Each row is a point on a tangle of strands that fork, close into loops and nearly touch. The rows are in no order.
Points whose rows are less than 110 apart are linked; no others are. Some points are linked to none.
q192: [ 10  23   0  -2 -45   2  42  24 -10 -13 -10 -57 -22  18  -3 -19  46 -15
  15 -13   1  13 -27  12 -36   5   5 -14  10  12 -16]
q588: [ 40 -26  53 -31 -22 -17  15   5  14 -21 -28   3  23   7  -2   1  33   5
 -24  38  -1   1 -22   6  55 -11  47   9 -16 -18 -21]
q509: [ 22   4  28 -25 -24  20 -14  22  20  25  11  11  18 -44  28  26 -36  24
  58   6 -19 -16  14  19   5 -16   6  21  30   1   0]
q501: [ 21 -20  19  13 -37 -32 -14  16 -32   4 -37 -14  44 -11  11   4   1 -13
 -21 -17  19  -9 -38  31   9  -3   1 -12  -6 -44 -41]
q391: [-16 -54  -7 -25  15 -11   0 -12  12  13 -27  55  67  -4   5  22 -19  14
 -12  47 -11 -18 -12  -9  -3   3 -32  21   1  -5 -16]
q652: [ -5 -32  37 -30  -2 -10  -8  -4  10 -34 -12   5  18  34   5  -5  10  -2
  27   1 -13   6   5  48 -33  24   8 -11  26  56 -27]
q881: [ 23  10 -65  28 -14  31   9  10   8  21 -35   5  40 -54  12  -9  -3   8
   1  -6   9  -2  -6 -36   2 -21  -9 -18  -5 -36  29]
q443: [ 23  -3  47 -23   1   4   4  10  29  -7 -10  22  20 -34  37  23  -5   9
  41  -5 -11 -12  18   6  38  -9  -5  45  15   6  20]
q103: [-12  -1  64  23 -14 -60   0  26  28 -33   1 -13 -41 -11   0  20 -10 -14
  34 -15   8 -54  36 -34  52 -15 -13  31   9 -11  16]
q111: [ 37   0   6  -2 -57 -15  27  31  -3  13  -3 -17  14 -16   9  -4  39 -31
  10  16  18   4 -36   0 -29  -3   8  11  22  12 -15]
q809: [-16   2 -46  44   9  32  33 -13  10  -6  -9  27   9  17 -22 -15  33 -23
 -44  -1  13 -10 -17 -49  -2  12 -11 -30 -23 -22  22]
q826: [ -2  16  27  19   4  14  -8   1  -9 -11  -2  11   3   4  14  14  29 -73
 -12 -40  23  -9 -43 -16   3  11  28 -64 -10   2 -23]
q993: [ -9   1  42 -15  35   8   7   0  38 -20 -11  38   5 -16  42  43   6   2
  24 -36   0 -14   2 -20  32   6 -16  53  14  11  37]
q227: [ 48 -20  38 -13 -21 -32 -21  34  -6 -15  -6 -12   5   5 -28  -5  30 -13
 -23  19  14  16 -37  15  59 -15  55  15 -16 -37 -13]
q218: [  3  -1   3   9  11   3 -17  -7   1  32 -15  36  43 -20   3  24  -1 -33
 -30   1  15 -17 -24 -13  25  -5 -10  -2 -24 -34  -5]
q948: [-30  -3  -4 -22  46   6  12 -15   9  41 -16   0 -46   5  23  52   4   2
 -28   8   3   1 -68 -39  -8 -23 -11  30  -4  -1  -3]
q989: [ -6  22 -54 -16   6   5 -20  10 -25  47  43  39  -8  15  -9  27  19 -12
 -31  38  16  -4 -25   3 -41  31 -18  12  20   2  -9]
q377: [-22 -32 -16  15  50 -31  21 -20  12   2 -51 -29 -41 -12  14 -28 -44   4
   3 -19   5  -1   8  26 -37 -13 -35  -9  23  20  10]
q144: [-57 -19  25  -7  30 -18   2 -33  18  24 -30 -44 -47 -25  20  29 -92   6
 -15 -16  -4 -33  -5   5   0 -39 -18   4   0  -6 -20]
q28: [  3   7  32  13  16 -27 -49   2  -8  13  64  32 -26  -7 -13  13 -26 -31
  31 -47   7 -16   0  23  -4  12   5   5  29  22  18]
q177: [-19  18   7  -5 -27   8 -32  -7 -15  39  87 -19 -23  22 -48   0 -40  24
  10  17 -11 -12  32  17  18  -5 -11  12  16 -14  -7]
q252: [ 35 -10  37   6 -47 -16  16  37  26   1   1  -8  -7 -42  -2   6  10 -42
  23  16  17 -25 -32 -18   7  -7  29  -2  19   7   4]
q915: [-24  -8  15  29  11 -38   3  -5  40 -21 -24 -47 -71 -37 -16  -5 -47  -6
  30 -21  10 -23  17  -7 -12 -21  21 -18   9  41  27]
q339: [ -9  16 -58 -41   8  20  23   5 -10  16 -32  10  -4  24  32  10  31  23
   5  13 -12  26 -25   4 -67   9 -27  16   7  21 -19]
q580: [ -7   8 -43  15   7  12 -12   6 -54  26 -17  44  21   9  37   0  -5 -26
 -16 -64  -4  13 -13   9 -62   6  -7 -54  10  -8 -18]
q599: [ 28 -22  27 -34 -14 -25 -60  31 -36   2  11  -8   3  13  -3  -4  11 -12
 -30   3   7  22 -46  18  47 -20  48  32  -3 -67 -22]
q482: [ 16  17 -34  11 -16   0   5  23 -11   3  15  24   8  11  -4 -21  33  -4
   4 -10   6  18  19  23 -34  26 -18   4  18  16   6]
q510: [-38 -48  12 -27  18 -32   1 -17  -6  23 -54  -5 -35 -18  49  10 -53 -20
  13  -6 -10 -23 -36  24 -46 -23 -34   9  18 -11 -38]
q101: [ 10 -18   1   1 -11   1  25 -15  -5 -43 -42 -17  60  25 -11 -26  12  20
 -23   5  -3  14  13  22  31   5   2 -13 -36 -14  -8]
q821: [-22   2   4 -22  -6  55  24 -20  35   5 -12  -6  20 -29  15  32 -32  21
  20  18 -13 -16  -7 -34  12 -23  20   8  -8 -12   7]
q998: [ 21  30  12  50 -22 -13   1  21 -10  -5  26 -26  -3 -13 -26  -5   8 -40
  12 -27  27 -19  -3  10  34   0   4 -38   3 -17   8]
q337: [  3 -25 -17   9  20 -26  -7  15  11   6   9  50  28  -8 -18 -11  13  52
  -1  47 -16  28  56  17  -3  45 -42  40  13  10  -2]
q99: [-12  15   0   1 -27  14  11 -18  13  21  52 -37 -43  28 -66   4  -8   1
 -10  20   3  -4  -4  -5 -11   4  26 -17 -19  27  -2]
q194: [ 56  30  -4  -4 -14 -20 -31  28 -32  45  43   3  36 -38  -3  -1   4 -48
 -29  19  20   8 -27  13   8  19  39 -11  21   0  -8]
q396: [-36 -28  -4 -31 -15  -4 -24 -25 -30  36 -27   4 -12   2  31  24 -29 -24
  -9 -12 -10 -13 -59   9 -56   2 -19  -3  -7  -8 -63]
q701: [-33   6  31 -17  -1 -10  20  -9  31 -15   7 -24 -48  34  -7  38   6   6
 -12  -2  -7 -23   4 -30  11 -23  -4  39  -5   3   0]
q852: [ 55  24 -12  14 -14 -12 -28  32 -20  17  21  -7  45 -50   3  -2 -16 -27
 -11 -11  23   9 -17  29  23   0  51 -30   1 -32   8]
q965: [ -6  42  13  -1  27   6  38 -10   7  18 -24 -60 -79   4  23  12  23  12
  -5  -1  10  15 -23 -40  -5 -31  -3   6 -13   7  -7]
q880: [-30 -32  -6  50  -6 -22  -1   2  21 -25 -19   8   1 -11 -38 -21 -13 -30
  21 -25  24 -34  14  -6 -15  13 -31 -20  16   7  18]
q874: [-11 -27 -15  -9  10  34  15 -24  42 -28 -26  18  53   4  10  -8   3 -16
  -1  -3   2  -1 -14 -24 -15   6  12 -20  -2  19   7]
q321: [-43 -43  37 -26 -21 -13  -8 -28  -2   7  26   7  -9  56 -23  17 -16  17
 -13  20 -12 -25  -3  11 -11 -13 -35  13  13   6 -40]
q351: [ 36  37  42 -31  -4  -3 -22   5 -10   6  44 -17 -10   6   4 -10   6  -3
 -12  48  -5   6  -2   3  60 -28  14  56  -1 -27   6]
q141: [-35 -18 -32  27  23  24  39 -10   8 -26 -33  -9 -13  35 -20 -37  29 -40
 -17 -12  10  -8 -31 -41 -36   6  -4 -50 -16 -14  -4]
q850: [ 46   2 -46  26  32  10 -12  13 -31  -3  -3  50  46  18 -16 -35   7   2
 -50  -6   2  35  16  -6  20  -1  42 -33 -35 -35  26]
q659: [-21  23  13 -37 -15   9  13 -18   1   4  62 -33 -28  32 -28  17  13  37
  -9  49 -25  20  48 -13   5   4   3  41 -10  17 -13]
q598: [  4 -38 -31  25 -20   0  -3  -2  18  11 -16  10  61 -29 -38 -16 -30  31
  11  53  -4   2  19   1  -7  15  -8 -28   3  -2  -1]
q48: [  7   3 -18 -19  -2   3 -44  13 -36  28  21  -4  41  11  -7   0 -18  48
 -10  39 -15  31   0  34  35  -8  -7   7  -6 -50 -29]
q677: [ 26 -25  -3  -2 -20 -25 -18  25 -14 -47 -41 -24  33  11 -26 -13  17  30
  -1 -13  -8  34   6  34  33  11  44   8 -30 -29  15]
q807: [ 42  34  32 -32   5 -20 -35  28 -15   0  53 -20   2 -20  -7 -26  -1   0
   0  55 -20  23   5  19  52  -3  45  41   1  -9  -4]
q452: [  3   1  13 -27 -22  27   2   2  21  29   6 -13  -8 -32  12  39 -32  21
  46  18 -17   3 -12 -15 -13 -24  23  14  13  14   0]
q559: [ 29   3 -49  38 -47  23  24  -6  -4 -22  -5 -40  24 -16 -24 -38   3  47
  -4  20  -7  26  40   0   8  12   7 -11 -28  -9  25]
q153: [-30  25  32  45  14  -2   8   3 -12 -54   1 -14 -55  60   8   0  -3 -18
  23 -58  -4 -34   2 -15  42 -15  45 -80 -19   9   5]
q817: [ 18 -35  45 -29   6 -13  24 -10  37 -40 -48  27  39   2  16   1  29   4
 -18  31  -2  -7  -2 -16  32   7   6  29 -20   6   0]
q769: [ -5  -1  31   0 -12 -12 -70 -12 -26  25  51  17 -20 -14  -5  10 -34 -17
  10 -25  13  -4 -13  31 -28  24  14 -17   9  24 -34]
q26: [ 20  25 -49  36  18  39  17  -2  18  -2  -8  31  14 -25   4 -21  25  -1
 -21   4  11   8   8 -62  21  -9   9  -4 -21 -31  38]
q43: [ -9 -26  -4 -29   9 -11 -17 -14 -10  31 -20  64  47 -13  29  45 -10   9
 -27  30   4 -30 -27  -9  14 -15 -40  27  -6 -33 -19]
q110: [ 49  37   4  10  -9 -15 -17  15 -28  13  44  18  21   5   3 -12  34 -63
 -25 -21  24  23 -21  27 -12  18  18 -29  16   2  -9]
q854: [-36 -48 -40 -18  66   2   6 -28   8   2 -30  30   0  21   7   5 -28  25
 -28  16  -5  13 -27  12 -52  30 -24 -10  18  51  -5]
q356: [  1   6  18  23 -10  -7 -30  -7   1   5  75  14  -1  20 -59  -5 -32   4
  15  14 -11 -17  35  36  18  15   4 -17   0  20   7]
q685: [ -3  16 -61   4  30  46   6 -10 -10  24   9  61   8  19  14  10  11  20
 -23   8 -15  25  -1 -27 -48   6   3 -16  -1  12  18]
q803: [  1 -16  -7  -2 -21  -3 -13  -4 -17  20   6 -13  40  20 -40  -6 -23  48
  -5  22  -8  -2  23  34  27  -3 -20   0 -21 -36 -14]
q992: [-43 -26 -35  -8  39  25  35 -23  38 -18 -54 -29 -34  -1   6  -7 -14  -4
   9  -4 -11  -2  -8 -45 -24 -15 -15   6   5   0  25]
q245: [ -6 -11   5   5 -23  19  21  -6   7 -13 -10  -1  43  13 -12  -3  -7  -5
   3  -8  -1 -12  -8  11   8  -2   5 -22  -4   4   1]
q476: [ -4  41  -7 -12   6  16   8  20  -8  38   6  -2 -12  -9  32  25  25 -13
  23 -23   4  -1 -17 -21   4 -21 -36  30  14 -31   7]
q60: [ -2  16  11  -3 -12  -2  43  21   6   8 -36 -63 -57   2   6  -5  36 -20
  18   3  10   6 -49 -37 -30 -21   0  -2  -2  -3 -20]
q646: [  8  42  13 -25  -3   5 -10   4 -19  29  55 -16 -21  20  -3  -4  19 -12
 -36  32  17  -6 -15 -17  56 -33 -11  58  -9 -50   3]
q63: [ 12  -7 -64  23   2  28  14   2   2 -32 -41  49  29  -6  29 -38  24   8
   1 -37 -14  17  33 -19 -46  16 -25 -13  22   9  25]
q220: [  2  53 -11   3  -5  11  16   9 -25  15  50 -12 -37  34 -15 -12  39 -11
 -27   6   5   2  -8   2  13  -4 -16  30 -10 -25  -2]
q814: [ 10  10 -34   5  -6  14  27  10  27  36  27   3 -32 -22 -22  22  30 -23
 -12  42  22  -4 -30 -50 -15   0   1  29   1   3  15]
q787: [-16 -14 -47  11   0  15  -2 -10 -26   9 -28  40  76   8  14  -5  -4  -3
 -20 -30  -2  -1  -5  20 -44  14 -22 -42   7 -13  -7]
q270: [-13 -22   3   3  36  17 -18 -24   5   1  -6  24   1   2   5   4 -42   0
   3 -29  -7  13  -6  10 -36   6  13 -45  -7  43   6]
q545: [-35 -22  21  -7  18 -25  13  -5  12 -45 -35   3 -28  24   1  -8   4  -6
  25 -61  -2  -3  18  20 -25   8 -26   6  13  23  15]
q298: [ 50  26  -8  24   4  -6  -7  14 -33 -48   5 -19  -8 -21  10 -37  46  -1
  -9  -4 -12  32  40   4  39  -2  56   5 -37   1  48]
q250: [-11  -5 -35  17 -20  19  19 -18   5  -4   5 -11  12  -6 -45 -24  -3  67
 -15  47 -19  14  72  -6   9  14 -21  20 -35 -13  15]
q340: [-34 -16  -5  -1 -15 -22 -13   1 -18  37  -9   9 -20  -6   9  33   5 -40
  -9  -8   9 -32 -53 -27 -35  -1 -37   6   5 -24 -39]
q88: [ 32  17  45 -14   7 -25 -64  29 -44  -6  11   5  15   1  23 -22  16 -28
 -24 -18  29  11 -26  37  57 -14   9  21   7 -47 -16]
q636: [ 40  -1   9 -13  11  23 -13   5   1   3 -13  26  79 -19  -2   4  -1  -4
 -26  17  11  24 -16   8  36   7  51 -33 -17  -3  -9]
q330: [-20  -5 -33 -27  11   6 -26 -11 -20  54  36  23 -32  17 -10  39  -8  18
 -16  22   2   6 -38   6 -43  12 -22  22   3  11 -23]
q387: [ -6  26  -4 -25  50  18  42 -23  20  27 -17 -28 -72  -3  29  34  14  22
 -21  10   3  20 -31 -38  -5 -29  -2  35 -14  25   5]
q912: [ 28 -12 -38   0   9 -18  -9  20  -3 -14 -37  29  18 -22 -14 -30  41  21
 -21  11   8  27  33   2   5  19  -3  31 -27  -7  16]
q514: [ -6  47  18 -25 -17  39  20   5  -7  16   8 -34 -12   8  34  28  21   2
  21 -17  -1  -5 -12 -15  28 -33 -13  31   5 -43  -6]
q829: [ -4 -31 -19  -3  14  -7  -4  -4  15  10  -9  43  54  -9 -13   6 -15  45
  10  44 -16   6  32   6  -3  21 -34  17   8   0   0]
q39: [ 17   2  -8   3  24  23 -18  -1  -1  17 -23  40  64 -44   7  17 -12 -22
 -19 -10  20  -3 -19 -26  43  -6  30 -24 -25 -20   4]
q32: [-32   0  -3  -8 -31  35  21  -8  -4  -1 -13 -44  10  17  -7   1 -21  -3
  10 -19  -4 -18 -17   2  -8 -17  -7 -12 -11 -22 -17]
q294: [ -6 -17  46  29 -22 -50  15  36   6 -18 -23 -31 -21  -2  -4   1  -5  -2
  26  -9  11 -72  23 -24  44 -17 -39   4  -2 -60  -5]
q78: [-40 -17 -72 -13  35  26  22 -14  12   9 -53  13   5 -12  21   7 -18   2
   6   2  -4  -5 -33 -34 -48  -4 -38   2  16   1  10]
q6: [-34  -7  -4  17 -14  -5  23  -5  48 -12  -6 -45 -56 -22 -42   4 -31   6
  10   1  -1 -16  25 -39 -14 -14   8  11   2  27  27]
q198: [ 27 -28   6   9 -25 -50 -20  39 -12 -38 -26 -17  -4 -12 -47 -18  17  15
  16 -10 -10  18  26  21  35  -1  34  28 -29 -22  24]
q604: [-13 -45  54 -27  30 -25 -15 -15  15 -20 -20   4  -8  11  15   5 -36  -4
  11  -5  -6  -2 -26  52 -33  11  23 -24  28  69 -41]
q661: [ -9   2   4 -25   9   5 -48  -3 -12  58  68  20 -24  -5   7  34 -33   1
   7  22   0  -2 -19  -8 -20  -3  -9  39  18  -9 -12]
q529: [  3 -33  13 -13   0  12  33 -31  49 -41 -39   5  37 -13  13 -11  37 -11
 -14  30   0  -6   2 -40   0  13   8  25  -3  30  10]
q895: [ 12 -12  13 -27  -8  -4   6  19   8  -5 -12  19  50   7  24  -2  17   7
  39   9  -9  30   1  25 -40  33  -2 -15  33  49 -25]
q557: [ -9  -6 -62   2  -2  22   9  -3   8  37 -33  17  43 -42  13   3 -17  -3
   8   6   5 -13  -6 -27 -27  -9 -31  -3  12 -16  19]
q635: [ 26   3  50 -25  -1 -28 -49   3 -22  18  37  32   8   0  28   5  10 -31
 -19   4  25 -11 -28  11  35  -4  -8  37  15 -28 -21]
q960: [-29 -22  -7   7  46  -6  41 -22  34 -48 -61 -68 -58   4  10 -33  25 -26
  -1  -3   9 -10   4 -60 -19   2  -3 -12  -2   3   1]
q946: [ -5  -7  24  -9 -21   1   8  -6  28  32  46 -28 -37   8 -47  27 -19   0
 -11  43  -2  -6 -15 -23  -9 -18  37   4  -3  28 -15]
q74: [ 19  28 -30   4  21  17  30  -9 -24  18 -11  -4 -49  11  32 -28   2  43
 -17  -2 -14  43   4  30 -53  -4 -10  -8   2  41  -6]
q256: [ 22   9  12  15  45   9  -2  -9  15 -34  17  69  14   8  21   4  33 -24
 -16 -29  10   7  24 -21  26  19   4  10  -2   9  45]
q124: [ 52  47  17  -5  -5   1 -22  29 -15   9  52 -11  19 -29  11 -23 -12  11
  25  31 -16  23  24  33  40  11  33  17  17   5  11]
q777: [ -2  -4  54 -29 -10 -13 -70  -4 -20  32  81  16 -18  -1  26  -2 -22 -28
 -11  17  24  -6 -14   4  10   0  -9  52  15 -17  -5]
q988: [-35 -20  -2  -7  34 -11  14 -16   4  14 -46 -27 -41 -19  34   5 -77  22
  24 -22 -12 -11   5  24 -34 -40 -42   4  18   1   6]
q542: [ -8  -4   6   2 -29  -5  15 -10   3 -12  42 -21 -12  39 -59 -16  -6  11
   3   9 -10   4  15  23 -14  20  20 -27   2  46  -8]
q136: [  3  10 -67  15   1  -4  13  16 -16   2 -51  43  57   0  22 -21  24   4
 -19 -35  16   6   9  -1 -31  18 -37 -21  20 -26  18]
q301: [-15  -6  12 -21   3 -17 -60 -24 -33  43   8   8 -22  -8  35  13 -26  -8
  -6 -40  15   8 -36  25 -53  11 -19  -1   6  16 -55]
q867: [ 17  12 -64  -2 -11   3   3  12 -15  62  33  18   3 -17 -29  14   6  -2
 -23  57  16 -12 -18 -17  -4   5 -13  21   2 -20   9]
q802: [ 11 -10 -50  19   2  21   5 -14   8 -39 -31  39  21 -24  21 -34  59  18
 -24  -3   4  16  50 -19 -15  31 -24   5  -4   6  29]
q411: [-14  23   6 -12 -38  26  35  -7  -2   9  -1 -53  -5  20   7  22   2  11
   2   5  -3 -10 -13 -11  22 -40  -5   6 -13 -41 -13]
q522: [-15  22  45  17  15 -28 -37  15   3 -18  31   9 -54   8   9  15 -11  -8
  52 -63  13 -19  20  21  18 -10 -12   8  34  14  17]
q113: [ -5   3  -6 -39 -10  25   5   8  -5  25 -11   4  63   8  30  14  -3  23
  33  26 -24  25 -14   7 -34  16  -9 -18  31   9 -44]
q667: [ -6  18 -59  16  -6  -2  11  23 -24  26  -9  23 -20   9  -5 -13  11 -11
   4 -28   7  11 -14  12 -60  11 -20 -30  19   7   0]
q410: [ 13  11  29  20  19  -4   2 -18  10 -54   3  31  13  10   0 -11  30  -7
  -3 -19  -7   2  48   8  44   8  12   5 -25  25  34]
q369: [-26 -17 -29 -14  59  -7 -10 -34 -26  43   5  17 -31  17  11  29 -24  45
 -42  25   4   5 -38  23 -38   9 -39   9  11  38 -19]
q292: [-22   7  34  14   1  25  -8 -22  10 -23   2   1 -20   6  -5  10 -14 -35
  -8 -30  11 -21 -28   5   9  -6  58 -73 -22  28 -16]
q508: [-20  13  36  22  19 -47  -3  23  19 -32  18 -14 -56  -8  -3  26   3  -5
  43 -50   4 -31  42 -31  26   2 -18  33  15   8  35]
q632: [-30 -23 -31  22 -29   9  28 -19  48 -26  -1 -29 -33  -7 -63 -19  -8  -4
 -12  20   0 -27  27 -44 -13   6   0   6  -4  23  27]
q715: [-16 -12 -39  35 -16  37  38 -31  32 -33  -2  -7 -11  14 -35 -27  23   0
 -30  13   0  -5  27 -37  -6  14   1  -5 -23   4  28]
q733: [ -6  -2  30  29 -15 -36  -6  23  -7  17 -17  -6  -4 -20 -19  -1 -14 -11
   7 -12  16 -50   3  -7  36 -28 -38   2  -2 -56  -6]
q184: [-38 -20  -7 -18  23  37   1 -49 -11  12 -26  -9   8  18  14  -1 -51   1
 -10 -13 -22   7 -21  23 -37  -7  10 -46 -32  12 -35]
q650: [ -3  18   3  14 -11  15  13  -1  14 -27  -8 -20 -30 -23  11  -3   3  -3
  43 -44  -8   1  22  -8   2 -11  17 -11   3  27  34]
q94: [-24  -4  32   6   7 -12  17 -12  14 -63  -3  15  -8  37 -11   1  40 -13
  -4 -38  -3 -15  34   5   3  16  -8   4  -8  30  24]
q622: [-28  -3 -14  18  17   8  36  -8  16 -40 -46 -56 -42  28 -15 -31  25 -35
   3 -19  12  -9 -15 -54 -18   1  -3 -51 -14 -10   3]
q746: [  3  13  37 -34 -25  10  10 -13  -9 -19  12 -24  24  31  15   4   4  55
   5  28 -30  19  64  31  50  -6   7  17 -13  -1 -22]
q399: [-57  -5  26  -3  14  -3 -18 -24   4  25 -14 -33 -59   4  -9  32 -48  -1
  -9 -18   6 -34 -22 -12  -8 -35 -15  -4  -5 -17 -29]
q904: [ 39  24  -8  22  -2   9  16  -1 -29 -36   7 -18   3  16  -9 -34  44  11
 -37   3  -7  40  29   5  40   6  26   4 -53 -20  23]
q593: [-16 -41 -21 -14  44   5 -11 -21  30   2 -23  32  35  -5   5   9 -19  10
   9   4  -8   9  -9  -3 -43  25   4 -26  23  49  -1]
q801: [ -2  13 -50 -37 -12  28  12  13 -23  40 -10  -5  18  17  24   7   8  35
  40  17 -24  19 -20  13 -51   3 -28   3  27   9 -24]
q234: [ 35   8  -9  59  -9 -42 -36  43 -24  -8  12 -20   2 -26 -26 -12  -6 -30
  -2 -22  34  -5  -1  25  36  -3  28 -22 -10 -40  20]
q686: [-10 -15  -7  -4  -2  14  19  -5  41  24  18  -4 -15  -5 -35  33  -1   0
 -13  50  -1  -2 -27 -47 -10  -3  12  22  -2  17  19]
q295: [ 31   2 -28  10   0 -26 -11  17 -17  -7   9  20  23  -9 -10 -30  28  20
  -3  22  -3  28  50  40  -7  48 -14  11   5  18   8]
q539: [-10   9 -26  -2  -7  14  14 -17   2  19  17  -4   6   7 -42   3 -19  50
  -9  47 -12  -3  38   5  26 -10 -22  33 -31 -30  11]
q229: [-40 -28 -17   8  34 -28  17   2  11 -32 -55 -12 -41  -3   9 -26   0   4
  25 -38  -2   2  19  19 -56  10 -36   6  17  20  16]
q633: [ 55  37  13  -3 -26   1  -4  26 -11 -13  22 -24   3 -36  30 -10   7   5
  51   2 -11   5  32  38  41 -10  28  15   3   7  28]
q623: [-26 -16  -6 -28   0  29  -9 -16 -14  13  -7   2  46  16  14  16 -31   9
  12  10 -28  16 -23  23 -37  21   6 -38  14  11 -61]
q169: [-11 -14  14  35 -23 -38 -18  12 -29  32   6   0  -9 -14 -10  16  -9 -37
  -6  -8  22 -44 -19 -14   0  -1 -42  -4  -9 -55 -22]
q279: [  3  23  36 -30  -8   7 -14 -15 -24 -34  34  -5  20  41  23  -8  20  44
  16  -3 -28  17  59  49  36  12  -8  21  -1  10  -6]
q384: [ 39  44  18  12  -5 -15  -4  16 -20 -37   7 -32 -10 -34  31 -17  32  -8
  27 -15  -2  10  32  21  61 -10  36  21 -18   0  41]
q606: [-12  43  17 -16   4  28 -12 -13  -2   8  90 -23 -40  46 -20   1 -21  33
   7  25 -30  23  40   8  18   4   7  15  -5  12   1]
q878: [ 16 -31  34   9 -59 -32  23  21  33 -11   3 -13  -9 -23 -17  -8 -14 -16
  28  23  -5 -31  -1 -13   5  -6  15  -4  17  19   0]
q568: [-12  13  24 -38 -36  13  28  -8  11  -6  27 -34   5  37  -4  14   0  52
  -2  49 -32   4  48 -11  27 -11   0  30  -9   6 -26]
q58: [ 62  14 -13 -13  19 -11 -17  22 -18  -6  -3  22  49  -8  -4 -28  28  -3
 -26   3   8  53   0   9  17  19  54 -22 -12  -5  15]
q190: [ -5   3  28  10  60   8  -1  -5  28 -29 -11  55  12  -6  37  27  26 -12
  15 -57   0   6   5 -18   7  17  -9  19  16  21  38]
q663: [  5  35  -8  15 -26  13  36  -1 -25 -28  33 -29 -37  34  -3 -21  46  -3
 -17 -22  -9  14  38   9   1   1   0   6 -27  -9  13]
q950: [ -2  22  37 -22  -5  27 -18 -10 -14 -33  22  21  23  61  29  -5   0  39
  31 -25 -35  20  43  53  11  14   2 -22  11  19 -19]
q68: [ -8  -6  31  43  38  -8 -13 -19   6 -21 -19   6 -43 -20  15  -6 -35 -33
   4 -40  19 -19 -18  12   3 -10  36 -83  -9  54   1]
q315: [-18 -16  10  48  43 -21  -6  -5  35 -17 -16  -5 -51 -39  -3 -12 -49 -15
  15 -40  13 -10  -1 -10  -5  -5  16 -39  17  36  31]
q700: [ 25  -8  24   3 -42 -40   8   6  11 -18   0  -6   2 -13 -28 -15   2   8
  18  22  -5  -9  37  23  28  -6  -3  26  -3   8   9]
q780: [ 21  -8 -49  43 -38  27  10   1  14  -9  -3  -5  41 -28 -33 -48 -24  24
  11  15   0   5  31  -7  -6  13   0 -30   7   5  24]
q916: [ 28  24  11  31 -10 -10   2  27 -27   2  16 -14  19   4   2  -7  42 -65
 -24 -26  32   2 -34  -5   7  11  15 -45   3 -18  -8]
q553: [ 19  17   3  -4  -1  26 -29   7 -39  -1  39  29  13  30  20  -9 -18  11
  37 -41 -24  22  13  41 -14   9   3 -31  10  15  -9]

A piece is two or more points that can be reached from each other along the links. Count, over all rows, the pieces, the separate loops (a circle has one, a figure eight two, a Y none), the forks (points with three links) and the tips (points with one).
pieces: 5
loops: 6
forks: 11
tips: 9

How many points has the smallest loop of links through each point below? Write 0 if it is on no loop.
q529: 14
q78: 9
q904: 10
q802: 9
q396: 11
q998: 6
